Points, in no order, along strands that fork, close into loops and pass close to each other.
Points whose rows are less than 64.9 apart are linked; no others are. Some points are linked to none.
rufin: 18,-14,3,4,4,-12,21,9,-24,33,20,15,-38,14,8,-4,13,22,20,1,2,-22,-13,31,-23,8,8,-10,-3
nise: 19,13,-5,3,-3,14,8,-9,-8,-1,-2,10,26,-7,3,14,-1,10,14,-4,6,-14,4,19,17,-6,7,-9,-6
tir: -6,0,-11,17,-1,4,9,19,-20,8,22,5,-26,23,-4,24,11,3,2,23,21,-4,-18,33,-23,7,4,-26,-15
Beto: -5,0,-9,13,27,20,-16,-10,14,-24,3,-19,-33,9,-5,7,-13,-35,4,-7,-7,-1,20,-12,15,-12,1,-1,-1
tud: 2,19,3,1,-4,-19,-10,-3,5,-6,-2,-6,-6,-14,27,-11,-22,-11,-7,1,-2,-7,0,-5,17,17,2,-3,31
godi: 11,-9,-1,-9,-2,-10,13,-7,10,11,3,-10,-22,-2,-5,-13,24,13,0,22,12,-9,-9,-8,-11,-3,5,-19,8
Filot: -5,-9,13,18,-15,11,32,14,14,25,-14,9,-6,18,23,3,24,5,30,27,26,-14,5,11,-16,20,18,-22,20
fevu: -21,6,-30,20,-7,0,-4,-3,-1,5,-13,-8,33,-6,25,11,-3,-5,-9,-12,-24,9,-9,-24,-11,10,-1,3,10
libo: -14,-10,2,-6,3,4,-12,-25,-1,-25,-13,10,18,18,-8,19,4,-20,-29,4,-40,11,17,-29,-14,9,-25,22,-9
Maz: 20,-26,-4,-11,-29,-10,3,13,13,27,-10,18,-1,0,7,-10,28,18,13,9,31,-19,0,-25,6,23,-8,9,19
zuf: -31,4,-6,7,5,10,30,-4,13,-9,-21,4,-1,-12,-5,12,8,2,8,19,9,-20,2,12,-12,-27,10,-17,8
pebas: -9,16,-15,1,13,-10,-12,-29,4,-3,-12,6,37,10,6,-9,-3,1,-18,-13,-6,1,2,10,11,-4,-14,-12,-15
lelut: -14,-9,4,-14,-33,-2,5,4,9,8,19,6,-5,-9,35,3,0,6,-8,11,10,-18,-4,2,-1,-6,16,-5,-1
Zab: 9,0,-1,-25,0,-18,-31,21,8,7,-4,3,1,-15,-16,-9,-39,-1,-11,-33,-14,3,-17,5,13,-4,3,40,5
nulig: -5,-19,-16,14,-14,8,17,12,11,1,-21,-4,19,-14,11,-17,4,3,22,23,4,-25,15,-17,-17,12,11,-17,16
Gapa: -24,-8,1,-4,7,10,-12,8,13,-25,-7,-10,-28,-10,11,23,-7,-19,15,-7,-11,13,-9,-7,-1,-14,1,-3,-22
lut: -23,-11,5,7,1,-6,16,-22,-6,4,-31,-8,20,2,-24,-20,-5,-12,-23,-12,18,6,5,6,-6,2,-2,1,-18
Diz: -7,-14,3,17,30,1,16,-9,7,22,-8,1,7,-19,-19,-8,-8,-3,2,1,19,-4,-3,34,8,-24,12,-1,-14
pesi: 12,8,-10,1,20,-7,2,15,-5,-3,3,-15,5,-27,-12,-9,-29,10,-7,-8,-6,19,5,-11,-11,-9,0,-2,-4
Daz: -8,2,-13,-14,-13,4,15,7,-5,-18,20,-23,-13,9,10,22,3,2,-3,22,9,0,-14,-29,3,-4,5,-8,11
samo: 14,3,4,-23,-19,-14,-12,-9,11,5,8,1,14,-9,10,-7,-11,17,7,19,9,-22,15,-15,2,5,1,3,21
ludo: 15,-10,0,-8,-14,-9,5,-1,4,-1,-19,0,28,11,-15,-31,22,2,-18,6,23,2,30,-21,-5,28,-8,-3,6
Gusa: -4,-6,-24,-12,-15,-12,-6,-19,-16,-1,10,-20,31,16,8,-5,-5,-11,3,-24,9,6,-6,-8,4,8,6,4,0
rof: -27,8,0,19,-7,12,14,2,0,-19,9,-16,-29,1,6,-11,-1,-27,-1,16,4,-23,-3,16,-8,0,13,-20,-3
seg: -8,1,30,-5,-11,2,8,-33,-4,-13,7,-5,-12,-15,9,2,2,-3,9,7,-11,-17,12,-4,8,1,9,8,2
Talob: 21,1,-8,-2,-13,16,15,9,7,3,11,-6,-4,4,12,12,14,-9,3,19,-7,-26,-12,7,-2,15,25,-15,-2
donid: 18,1,32,-20,-13,-11,-14,20,-16,19,17,15,-18,-12,-14,19,-9,13,18,6,10,-3,-15,29,3,1,7,8,-15
fop: -22,24,-2,6,7,11,-3,-16,11,-33,-3,-9,0,10,11,-13,12,-25,-42,-2,-26,4,27,-20,6,2,-9,7,-3
Kisuv: -14,15,-16,-12,9,-3,-8,-24,0,-11,-19,9,45,20,17,-4,8,-16,-20,-4,-31,-3,4,-3,-9,18,-18,9,-13
tika: -42,16,-14,11,10,-9,9,-16,-5,-32,-32,11,21,22,-10,-15,7,-5,-35,1,-11,5,-6,-10,-23,-6,-23,-3,-11
teg: -3,21,-3,-12,0,-1,-8,1,7,7,10,-11,0,-14,3,15,-4,-3,-27,-17,-3,24,-9,0,18,-18,-3,18,4
Dadoz: -6,-26,-12,17,-9,-1,9,-1,-9,-34,-4,-6,21,9,-4,-13,37,-19,-22,8,21,8,-14,-5,-1,19,12,-14,21
tun: -27,19,1,15,13,22,7,4,1,-16,2,-2,-10,3,-35,11,9,-21,13,13,4,-23,-3,33,2,-28,4,-12,-33
dep: 8,15,23,11,29,1,11,-5,7,-2,-7,6,-11,-5,-27,7,-15,2,-5,11,-7,-4,-5,14,31,-28,2,-18,-12
dup: -12,4,-33,8,16,-5,-12,-22,-14,-12,3,7,7,28,35,-5,-20,-22,-12,-17,-44,4,21,-15,-19,7,-32,21,20
bom: 13,1,-12,-7,-16,-6,28,13,-24,8,32,-2,-33,3,1,-3,14,-4,-3,2,16,-17,7,13,-6,-2,15,-11,-12
kel: -11,-6,-5,4,-11,13,17,-11,-5,-33,11,9,13,18,0,20,17,0,9,13,23,-1,0,13,-1,-18,15,-22,1
Rom: 7,6,-3,-15,-15,4,-3,4,6,-6,36,-23,-24,12,12,23,2,-10,1,6,-4,1,-13,-25,10,12,24,14,7
buvo: 1,4,-16,-8,5,-7,-19,0,16,34,2,-3,24,-20,-7,-10,-31,21,-6,-1,4,0,7,-1,-12,-13,-6,26,16
Guv: -5,5,20,-15,-18,-10,0,-25,-3,12,19,-4,-5,-15,0,-7,-15,20,6,2,-2,-9,19,-12,1,-15,6,21,14
Doluz: 3,-24,14,4,-5,-13,-23,-29,1,-14,13,-2,-20,-2,-8,2,4,6,10,7,-3,10,-14,-2,-5,-7,-1,-18,-3
lesag: 4,-30,6,-3,-23,0,13,22,19,19,-32,6,6,16,-5,-12,17,8,34,-4,36,17,27,-17,5,11,-28,9,7
golez: 27,14,-6,-21,-8,10,9,28,14,29,9,9,8,-11,-3,-8,8,36,2,0,26,5,-20,2,3,3,3,7,-14
fis: -4,28,-4,-2,2,14,0,8,7,3,26,-11,-24,-11,11,21,0,-12,-11,-20,-8,15,13,-1,20,-24,12,5,-4
Rir: -21,2,-9,18,6,27,1,-4,-3,-12,-9,-19,13,-8,-31,4,-4,-9,19,6,0,0,-9,14,-14,-25,2,-13,-16
tosu: 20,-22,23,12,-20,25,26,29,20,39,8,22,-17,35,-9,-9,22,24,34,-3,22,20,22,21,-5,3,1,5,-10
Fom: -8,-1,2,-2,26,-2,-9,-27,5,-34,-25,-2,-4,5,14,0,-4,-18,-2,-8,-35,3,15,-11,-1,-4,-10,0,10
sufu: 1,-6,7,9,-3,17,-1,-9,-7,-38,-16,-6,-5,15,-3,26,1,-27,-7,0,-13,-7,-8,-15,33,14,-5,10,0
Domi: -3,7,4,5,-12,-9,-9,19,-9,22,35,-14,-49,-21,2,-9,-10,-4,-2,-4,-1,-8,-14,17,5,-5,0,5,-2
Ped: 17,17,-10,-3,6,-18,-29,-11,7,-10,15,4,-1,-18,1,-8,5,11,-25,-14,-7,13,-3,-17,2,7,-6,6,-20
fatud: 6,11,-3,-28,-18,-8,0,27,3,-9,6,-4,9,-6,21,-1,-27,15,4,-11,-1,9,-20,-23,-1,12,22,6,12
kan: -12,14,3,-10,13,6,-27,4,13,7,4,-20,-7,2,7,7,-37,-5,-2,-25,-20,29,-8,-5,10,-18,-5,22,16
deko: 30,-12,29,9,24,0,9,3,-23,13,28,12,-26,-3,-14,-20,-6,19,9,7,-2,-3,-19,44,3,-5,5,-7,-12
zok: -3,9,-9,-8,-16,-3,-29,-11,-13,4,13,-23,5,3,7,3,-8,-22,9,-31,-6,3,-12,-5,21,10,0,18,-4
bal: 5,-21,-12,4,-21,3,19,24,-9,-8,-35,-7,11,2,-26,0,33,-9,5,8,13,-8,-9,-13,0,9,-6,-17,15
teku: -26,0,-16,17,32,16,-17,0,4,-31,-27,23,-18,35,22,3,7,-36,-9,-30,-16,10,31,-40,-1,14,-22,16,-1
Rul: 15,-15,6,-14,-11,-13,9,8,7,32,-7,0,-14,3,-2,-17,23,15,24,23,32,-19,-2,4,-6,8,-16,-13,11
Bebo: -18,-7,10,8,-17,4,28,8,10,10,-19,13,-5,-3,16,12,-3,2,15,22,17,-19,-6,19,-4,1,16,-26,6
rus: 9,-4,-15,11,16,8,2,2,19,36,-15,5,31,-22,-4,-22,-5,26,-7,-8,12,6,4,3,-13,-7,-8,8,-1
legiz: -2,-13,-4,-11,-1,1,-19,-19,3,-19,-11,-7,8,-5,-18,-7,-1,-1,-26,12,-31,-2,10,-25,-17,-6,-27,8,-13
vob: 14,10,1,-9,-17,-13,11,13,-16,24,36,5,-25,14,8,23,8,11,3,2,14,-6,-5,9,-12,6,33,-4,-5
peler: 29,-1,32,-16,6,-24,6,14,-9,29,-1,16,2,-15,-19,-30,1,21,12,-7,18,14,2,15,17,-6,4,-5,7
bitil: 9,-13,0,-21,1,-10,-11,8,-2,1,-13,-17,-3,-22,-7,4,-29,-17,-10,-17,-4,-2,-1,7,8,-1,-7,23,11
gule: -4,3,1,24,18,0,15,-4,-10,14,31,-2,-39,8,2,5,-23,4,12,11,0,-10,-6,29,-2,-22,9,-21,19
gakiv: 11,10,6,0,-6,-7,-8,-1,-2,0,-18,-4,28,-9,13,-20,-20,-6,-19,7,-5,-5,11,2,4,23,-14,0,30
puse: -9,-8,3,7,4,0,14,5,-6,-34,-16,9,-24,-3,-16,-6,21,2,4,4,7,1,-27,21,-9,-9,1,-31,-11
ginu: 14,16,-6,-13,5,-11,-12,-19,8,17,3,4,35,2,-4,-25,-9,16,-11,-7,13,-3,3,5,14,0,-6,-2,-19
rezol: -15,-8,-18,12,-6,-8,6,-14,-3,23,-34,0,38,-13,8,6,-3,6,3,-10,0,-1,2,-6,-15,9,-6,3,13
kese: -23,4,-24,-1,14,16,-14,-11,-12,-17,-2,-8,1,19,19,11,-27,-13,1,-26,-24,9,17,-12,-2,-9,-32,27,1
Kugem: 2,4,15,-17,19,-32,-19,-13,-3,29,1,5,30,1,-22,-28,-27,14,-3,-14,-7,12,-1,1,3,-9,-4,12,-9
Ridel: 16,20,-4,-18,6,-2,-3,20,11,41,24,15,5,-29,-11,-9,-2,36,4,-11,16,0,-11,14,4,-15,19,28,-1
leb: 5,0,-14,3,16,0,-18,-5,1,-21,8,-14,6,-3,2,-5,-30,0,-11,-7,-21,25,3,-19,-21,-2,-8,7,7
Guk: 17,-16,0,8,-16,-1,27,19,-1,18,-12,23,-11,-2,5,-4,38,4,13,-1,28,-10,-2,21,-7,18,12,-18,-16
Feka: 4,-5,9,-7,-6,-9,-10,10,-15,17,46,12,-37,9,9,32,-7,12,18,-8,-7,-1,-4,23,-18,-14,24,1,-11
Topo: -17,-6,-2,-1,17,4,-17,1,2,-51,-19,13,9,20,10,25,11,-30,-31,0,-36,24,17,-31,-8,10,-20,13,6
mapo: -10,-7,18,3,5,-3,3,-14,-5,6,-16,-9,17,-14,-27,-17,-9,-18,-6,-9,-1,-2,13,29,15,-18,4,-4,-19
Kovo: 3,5,-3,17,20,-5,1,-25,-8,-33,-7,-2,10,-12,-28,-12,19,2,-13,-8,-2,17,10,-3,-14,-2,6,-6,-17
sipe: 14,-11,20,12,-2,3,12,-17,-24,6,18,3,-31,2,4,-11,13,11,18,6,-5,-15,-17,36,-10,7,4,-18,-3
Rur: -9,-12,-22,18,-18,10,19,6,-16,-12,3,6,2,-8,18,-20,-1,13,15,-10,22,-4,-12,6,-7,-5,0,-20,-7
sogog: 20,-8,24,3,-14,12,17,36,4,52,7,34,-13,20,3,-5,7,34,22,-7,27,9,1,32,4,-3,1,8,7
runis: 7,-22,-11,-17,0,-13,-10,-4,6,-15,-9,-8,9,2,17,-14,-16,3,-11,10,-31,-12,-11,-36,-14,25,-9,19,10
buso: -17,2,-15,-12,2,-1,2,-18,-12,-10,-4,-7,7,13,2,22,-19,4,-4,-18,-27,6,-1,-36,3,-9,-23,20,-4
Rufoz: 10,14,-5,-18,9,-29,-14,-21,-23,2,1,19,15,0,-5,-10,-11,14,-21,-15,-27,6,24,-15,-9,-6,-35,22,-1
puvab: 21,4,10,7,-13,-1,1,13,3,34,27,-6,-27,-18,-15,-26,-8,14,-4,0,5,-6,-15,3,-5,4,13,1,3
zonuf: -12,-7,2,16,2,12,33,12,-12,-8,-7,1,-29,10,-8,11,25,-4,6,17,16,-12,-22,34,-25,0,16,-17,-9
luda: -12,14,-6,2,-1,-6,-45,2,2,1,-8,-11,-5,-3,6,12,-18,-27,5,-26,-18,9,7,-21,16,14,-13,17,-12
Sef: -5,-22,23,-2,-2,-16,4,-6,-10,-7,-1,1,-17,-2,-17,-3,10,4,7,9,20,19,-22,18,-1,-7,-1,-22,-7
Zirik: 20,-19,-4,14,5,10,8,5,21,26,-12,-7,12,-16,-10,-24,8,19,18,5,18,5,9,0,-17,4,2,-8,6
Nepun: 7,10,-12,19,15,-9,-15,-12,0,-27,16,1,-14,-18,5,-5,16,3,-7,-10,-6,15,8,-10,-3,-2,4,-17,-11
Lef: 8,2,-2,2,24,6,27,21,-1,-1,-2,-2,10,-21,-17,-7,-25,10,-4,10,27,15,22,1,-5,-17,3,-6,0
sor: -5,7,-17,-28,-3,-15,-10,-1,-2,-7,3,-12,15,8,15,-2,10,-7,-39,-7,-26,20,-4,-25,-18,7,-27,16,3
losun: 10,13,-12,-14,-5,-21,-12,1,-3,-7,0,0,20,-3,10,-5,12,11,-34,1,2,13,-9,-29,0,23,-12,8,-2
sebav: 15,-1,11,-14,-3,-27,-16,1,-8,12,5,7,-1,-23,0,-10,0,12,10,-16,0,10,-9,9,5,-7,11,-8,6
Kopi: 4,15,-2,-26,1,-19,-33,-6,9,7,8,-9,14,-5,2,-4,-34,15,3,10,-4,-5,7,-14,-9,5,-7,24,26
Dape: -22,-3,-3,13,-7,4,-3,-10,5,-36,-19,0,6,-6,-12,28,49,-33,2,1,0,-7,-11,11,-2,-3,19,-6,3
biv: 28,6,5,0,-10,17,12,19,4,31,20,17,-4,6,-6,-2,15,30,9,12,5,-4,-12,13,-10,-1,10,-19,-21
gekal: 14,-11,1,5,-4,13,18,-4,-6,21,4,21,11,-5,-14,27,16,16,20,0,22,-4,5,30,0,-22,10,-8,-10
zar: -36,2,-13,0,14,9,-2,-25,2,-56,-2,-18,11,21,15,2,24,-14,9,7,-5,6,-5,-3,-9,-12,2,-4,10
Zudiv: -2,1,2,-6,3,2,-8,0,1,-13,-8,-17,17,1,26,24,-13,-26,-8,-19,-28,8,2,-21,7,30,17,38,23
fige: -6,-2,10,-11,-10,6,-32,-14,-2,-16,11,-19,-7,12,10,16,1,-30,27,-5,-7,-6,1,1,20,12,-1,-2,-9
dutaz: 7,10,2,0,16,14,-21,4,22,-11,19,-22,-40,8,7,18,0,-31,4,0,-9,12,1,-27,10,11,16,7,-3
Ledek: 14,6,9,-19,9,-7,1,2,11,8,4,-14,-9,1,-8,0,-28,4,14,23,15,-14,-9,2,5,2,5,-9,-12
rabu: -7,25,-13,19,-8,20,1,9,1,-6,26,-5,-25,1,3,29,12,-14,2,5,-13,-4,3,-3,9,-16,12,-19,-7
gesam: -8,-5,-13,23,-7,8,11,-10,8,-1,-39,4,36,-2,-6,-11,8,-1,8,3,-10,-20,3,-12,-7,8,1,-15,5
pumak: 3,-23,5,10,-11,10,27,26,12,30,-22,12,-9,18,-22,-1,7,18,39,13,42,2,11,-9,2,2,-13,-8,-8
mozo: 15,-14,5,20,32,-2,16,11,3,44,-1,18,-11,-14,-18,-6,7,12,15,14,8,-12,-18,35,1,-21,7,-15,-18
bam: 9,1,13,13,20,13,-10,-4,5,-2,17,8,-32,1,-12,16,-11,-9,3,-8,-18,3,-10,11,22,-19,8,-3,-22
vural: -2,9,12,19,0,14,15,-12,3,-18,-17,11,-3,-2,-7,32,25,-15,8,11,0,-22,-11,21,4,3,27,-11,-4
regu: 5,1,8,29,7,21,25,17,0,36,-2,30,-12,15,-21,-10,43,25,13,15,25,-1,2,37,-2,-16,-13,-27,-10
laf: 5,-23,0,-8,-14,7,29,-5,-5,-5,-15,-11,6,-1,-10,-2,-9,5,3,1,9,-5,3,-6,-1,-8,7,2,10
Sufas: 6,-22,-10,26,-11,21,22,16,23,21,-11,-2,3,4,7,-19,14,9,26,18,27,-9,15,-9,-15,13,7,-14,26
Mabo: 23,-8,18,-28,-4,-10,-5,14,15,13,9,3,-5,2,-19,-19,-32,25,2,14,29,-6,-17,-2,7,5,4,13,6
nebem: 19,24,-6,-10,-24,-12,-7,13,-5,27,38,7,-10,-7,9,10,12,18,11,1,15,-7,-9,13,-5,7,23,2,28
fure: 2,-6,-5,14,-7,10,0,0,-19,-25,26,8,-15,23,-2,36,18,-6,9,17,14,2,-12,18,-4,2,12,-22,-8
neba: 16,9,-5,7,3,17,12,-6,5,-1,-19,7,50,3,3,11,15,4,11,9,22,1,6,10,11,13,11,-10,12
Rak: 13,-5,-4,-16,-18,-13,-7,2,7,16,-20,19,51,5,7,-23,-14,13,-14,-15,-18,-6,6,-16,-10,19,-2,17,3
kuzes: -15,17,-1,20,8,13,11,7,-10,-5,19,-9,-35,12,-4,12,-2,-22,8,18,-3,-15,6,42,-17,-11,14,-26,10
pumi: -12,24,19,-10,-16,-5,-13,12,1,19,29,-4,-8,-15,-2,-7,-32,17,5,-19,4,9,-16,5,13,-5,22,22,0
nota: -18,2,-21,34,37,9,-24,-15,12,-19,-17,9,-6,18,10,12,-18,-27,-6,-26,-22,18,23,-24,-10,8,-9,14,-11
gev: 11,3,1,-9,7,6,-4,-8,4,-6,8,-22,-26,-10,-6,7,26,-1,0,30,-7,-12,-18,-5,-3,-1,-13,-9,-4
pili: -4,-7,-2,4,27,-6,-25,-14,-4,-35,-16,23,-5,29,10,22,-8,-34,-22,-18,-30,30,37,-16,-9,6,-23,19,21
vul: -1,15,-19,-5,-12,-8,-1,1,-8,28,28,-14,1,-6,13,2,-5,9,20,2,19,-4,-3,10,1,-11,6,-7,23
Dores: -29,17,-23,22,4,6,-9,-3,7,-16,-10,-8,9,-1,33,11,-4,-29,-9,-20,-28,0,7,-28,9,12,5,4,-1
golam: -28,-6,-12,2,-7,-2,4,-27,-8,-25,10,-13,12,11,6,-3,26,-8,0,6,14,6,-3,7,-9,-14,2,-12,6
dotam: 2,15,-2,-9,27,-37,-31,-9,-6,4,7,8,-8,-14,-2,-7,-23,1,-8,-20,-32,16,24,-15,-7,-12,-26,24,10
bened: 24,17,2,-16,-18,13,10,25,5,8,-4,2,18,-12,13,3,-8,28,5,3,8,-2,-15,-19,5,15,10,4,-3
dovad: -7,9,-6,-20,-10,-2,3,20,8,-25,0,-3,6,-4,33,19,-25,4,-14,0,-12,10,-2,-27,8,-5,8,3,17
kisan: -18,-8,17,12,35,-19,-18,-11,1,4,7,6,-10,-24,4,-8,-25,-1,-5,-9,3,17,0,19,20,-28,-6,12,-2
Vuv: -19,-18,0,4,17,-23,-12,-14,1,-9,-17,4,5,-10,3,-4,-30,-8,-5,-15,-9,11,-2,6,-3,-15,-11,-3,-8
kem: 36,-10,32,-10,-11,-2,1,43,-4,32,8,33,-14,-4,-5,2,0,26,18,2,20,2,-4,40,-9,8,11,2,-7
duro: 3,9,6,-17,14,-27,-6,-34,-16,-26,-12,14,11,6,5,-5,-1,-5,-8,-15,-38,-2,33,-16,-3,1,-19,5,0
nufam: 8,3,3,14,-1,13,15,8,-13,12,4,32,2,10,-26,14,32,12,11,11,6,-21,2,44,-6,-19,3,-28,-18
vez: 10,-26,3,-4,-6,-7,-17,-17,8,-15,-5,-2,1,-6,10,-10,-15,7,5,5,-17,-6,-21,-12,-4,6,1,-2,8
lomon: 6,13,22,-25,-6,-12,-28,11,-3,14,38,10,-29,0,-5,25,-12,5,32,-11,-11,-1,-6,17,10,-11,24,16,-6
Dip: 12,-2,20,11,5,27,20,-1,-6,2,22,9,-21,11,-9,20,-2,17,-4,5,-22,0,-12,25,2,-22,13,-10,-19
Deru: 10,-2,13,-6,20,-21,8,4,-8,23,-17,16,21,-7,-24,-22,-12,24,8,2,28,9,14,0,16,-11,-20,-5,-8
Nage: 13,-9,-5,21,-24,13,11,8,-4,4,9,-5,6,8,2,-14,35,0,-16,4,28,12,-14,-3,4,20,9,-14,17
mera: -23,3,-17,28,15,16,-16,-3,11,-16,-2,1,-19,6,31,17,-4,-23,8,-34,-16,22,10,-36,8,3,10,3,-5
nedop: 6,6,0,-40,7,-32,-18,-5,2,16,2,8,18,0,-13,-21,-27,10,-14,-29,-16,-1,-2,3,-1,0,0,38,0
dogi: -19,4,-7,11,3,11,3,-12,1,-6,-6,-15,1,-13,0,15,0,-8,5,-7,-5,-2,-11,-2,-2,-5,4,1,-21
nev: 6,6,18,-24,-4,-1,-10,-7,-6,-5,14,-16,-11,8,9,19,-12,-11,21,20,8,-15,-8,18,12,10,0,-2,-6
komoz: -1,9,-31,4,11,-8,-7,-7,-14,1,4,-13,13,20,7,-5,-32,-17,-20,-6,-37,13,6,-21,-29,16,-12,24,19
suvif: 15,-23,-3,-5,-22,6,9,24,-6,-4,-22,-10,22,15,-17,-19,28,-6,4,23,26,-1,9,-27,8,31,-16,-10,15
sanop: 0,5,-20,7,-10,10,12,1,-12,-26,8,-18,6,-4,-2,3,15,2,-14,19,1,0,4,-26,-3,1,-8,-5,19
dife: 3,17,-6,-2,14,5,-25,-15,8,-19,-2,-20,-10,-17,6,20,28,-13,-6,15,-16,-4,0,-20,5,16,-16,11,-3
tiko: -28,-10,15,-3,-29,7,-1,1,4,-34,8,-11,-4,-8,15,4,18,-21,-18,23,-5,-4,9,-11,6,-3,10,-5,0
Pido: 9,-1,2,18,13,4,13,22,-5,59,18,20,-4,11,-10,-10,24,28,20,10,12,-2,-5,36,-8,-13,0,-20,-17
mib: 13,23,8,-10,28,1,17,7,4,31,27,-10,-1,-21,-6,-10,-13,23,7,9,19,5,-9,14,6,-17,16,14,-20
vono: 19,-9,-3,8,-9,9,19,17,1,-7,-21,13,4,-4,-23,-16,37,-1,0,10,20,-13,5,10,-2,3,-2,-24,-5
nal: 0,-24,18,-6,-13,-14,3,17,21,32,-28,10,4,-13,3,-25,6,22,14,-1,31,18,29,-12,-16,8,-21,14,13
nudud: 11,0,1,20,-18,13,5,-11,-6,11,21,-16,-9,-5,-11,-18,4,13,-16,3,13,9,-22,-9,3,12,1,-1,9
fabub: -8,5,-12,-9,-7,-9,-1,-16,-12,13,-13,15,53,25,17,-7,-16,3,-15,-15,-27,5,1,-10,-19,17,-13,10,-1
Vosim: -6,20,19,8,-6,0,-22,23,-8,25,40,4,-31,-17,-4,-12,-29,11,6,-8,-1,-12,-25,25,22,-11,10,24,-12
logi: 11,-11,12,9,-5,-1,37,21,-16,39,-3,31,-29,6,3,8,22,15,5,-3,13,-23,2,37,-13,9,9,-3,-13
Zevad: -27,-9,-10,12,0,-3,11,-9,1,-18,-39,9,32,17,-21,-27,6,-12,-37,7,22,0,7,-3,-19,8,-22,-3,-7
lofi: 8,9,2,3,8,-13,11,17,-27,25,46,2,-46,0,-7,-2,9,4,-5,1,-1,-9,3,30,3,-16,1,-7,-13
vizi: -29,-14,1,-6,21,-13,-24,-11,21,-20,-19,-4,-17,0,20,7,-15,-22,4,-14,-16,11,11,-10,-4,-16,-6,-8,-5
zusa: 4,-23,-8,-16,-12,-1,3,-11,-3,-22,-5,-3,22,-4,5,-17,10,9,-20,24,-12,-18,8,-35,-10,16,-21,13,-5
kavuk: -6,9,17,5,9,30,-19,9,16,-5,18,-7,-60,19,10,24,20,-26,11,3,-18,7,6,-13,11,-1,7,-9,-14
Viz: -8,8,19,-14,-21,8,4,1,8,11,28,-1,-8,-1,22,1,-20,13,-3,-4,10,5,-9,20,9,-9,23,5,-1
kifil: -8,16,-14,17,12,4,-30,-4,1,-26,-13,-16,-5,9,-15,11,-16,-39,-4,-10,-10,3,15,-10,17,10,-13,-5,-8
Romut: 15,8,-3,-22,-20,2,-3,15,3,17,-14,12,40,6,-6,-10,-24,29,5,-8,9,-2,-5,-23,9,14,-7,16,9
pag: 12,-21,-9,-25,-10,-20,9,16,20,23,-31,14,11,-9,11,-22,9,25,7,2,27,-8,9,-21,-11,16,-20,17,16
dafi: 0,7,18,13,21,1,21,4,2,8,-23,18,2,-2,-35,11,-1,16,7,23,15,-4,-12,17,15,-20,-9,-26,-8
semik: 5,-1,15,-1,-4,10,9,-6,8,-18,-18,-8,2,1,2,-10,-1,5,6,19,-27,-10,-14,-15,3,4,3,-28,7
sur: 4,-2,6,5,5,5,-14,-13,0,-25,-3,-11,4,15,8,22,-1,-37,-7,-19,-25,9,10,-28,30,20,14,16,10
tagef: -4,4,4,-8,4,11,7,-12,-4,-10,-6,-20,12,-21,25,12,-24,-9,6,-20,-15,4,15,0,-5,8,10,34,14
som: 6,6,0,2,15,26,-33,-5,19,5,12,-8,-11,10,5,15,-19,-9,9,-19,-16,14,-11,9,30,-24,-5,5,0
gek: 22,1,15,7,-3,19,14,25,-8,25,32,24,-15,19,-3,6,-8,32,-12,14,-15,-9,-8,35,-18,-7,10,-11,-24
temin: 0,11,19,2,10,-20,-22,-7,4,1,12,2,-20,-21,12,-3,-21,-1,1,1,-1,3,6,15,13,-12,3,-8,14
pak: -12,2,6,-7,-9,-4,14,5,-6,-23,1,-10,26,0,28,23,-3,-9,-19,1,-11,10,5,-30,14,20,21,21,20
zoz: -27,-5,18,-8,-33,-7,-12,-9,10,-5,12,-9,6,-11,22,-5,1,-7,-19,6,-1,2,-4,-21,2,12,10,10,-1
Razon: 11,-8,1,-19,16,-2,1,-1,2,18,-23,-9,8,-6,-7,-7,-7,9,3,-1,6,2,-23,26,14,-11,-22,3,4
selo: -3,11,-15,-2,-2,5,9,-18,-30,-28,1,-16,12,10,-11,8,-2,-4,-18,-11,-12,8,8,-26,14,-6,-20,10,12
Luk: 8,-5,-3,-18,21,-3,-1,0,-3,3,-37,-21,15,-16,-15,-6,-11,-11,-11,-4,-14,0,-5,11,-2,-1,-21,13,-4
Giv: -13,4,3,5,0,-1,-1,-11,2,-38,-32,-7,14,-18,-14,12,46,-21,-16,8,-9,-3,-7,-9,-8,10,-3,7,-6
vusav: -11,7,-20,-4,-2,-5,-1,-17,-12,-4,21,-11,-8,0,18,-1,11,-8,9,-1,8,-6,1,15,8,-19,-2,-18,12
Gume: -9,-14,8,16,-26,19,2,-2,-22,-30,-12,-11,18,3,-6,11,11,-22,5,-1,1,-3,-15,6,16,15,3,-3,10
bilil: 5,4,0,-6,-3,-11,1,20,-4,32,-28,18,37,-4,-11,-10,-32,21,1,-17,19,9,8,-3,15,2,-18,12,-3
Zaze: 16,-5,-5,9,2,-7,1,-7,4,-20,-13,7,22,-13,-21,-29,24,3,-15,5,13,-9,20,-7,-9,6,-1,-19,-11
perul: -7,-23,5,7,-4,20,31,13,7,-5,-33,6,15,25,-33,-7,-1,8,25,11,39,6,7,4,-2,-8,-3,-15,-2
mifig: -32,11,0,5,-7,11,-1,4,17,-35,2,-18,-18,0,16,-16,3,-33,-16,4,-15,-9,10,-10,10,-3,4,-12,0
piz: -5,2,-15,5,20,-10,-8,-12,2,-31,-16,-11,11,-3,-4,14,33,-27,-27,8,-22,-3,2,-26,-2,29,-8,17,-2

How many points has the smallest loop of links through each point below? Write 0 if it is on no loop.
bal -> 5
buvo -> 0
zusa -> 0

A fork is a point with three links, a tip a point with one. Leave the first point through the second and follow the links. Name the first fork or tip that comes.
pumak; lesag -> vural
vural; Dape -> perul
leb; komoz -> dutaz
Rom; Daz -> Lef
fabub; Kisuv -> Razon

A piece is two or more points that can be reached from each other along the links. Count, over all rows, the pieces, the separate loops (a circle has one, a figure eight two, a Y none), the forks (points with three links) and the tips (points with one).
pieces -> 6
loops -> 1
forks -> 19
tips -> 29
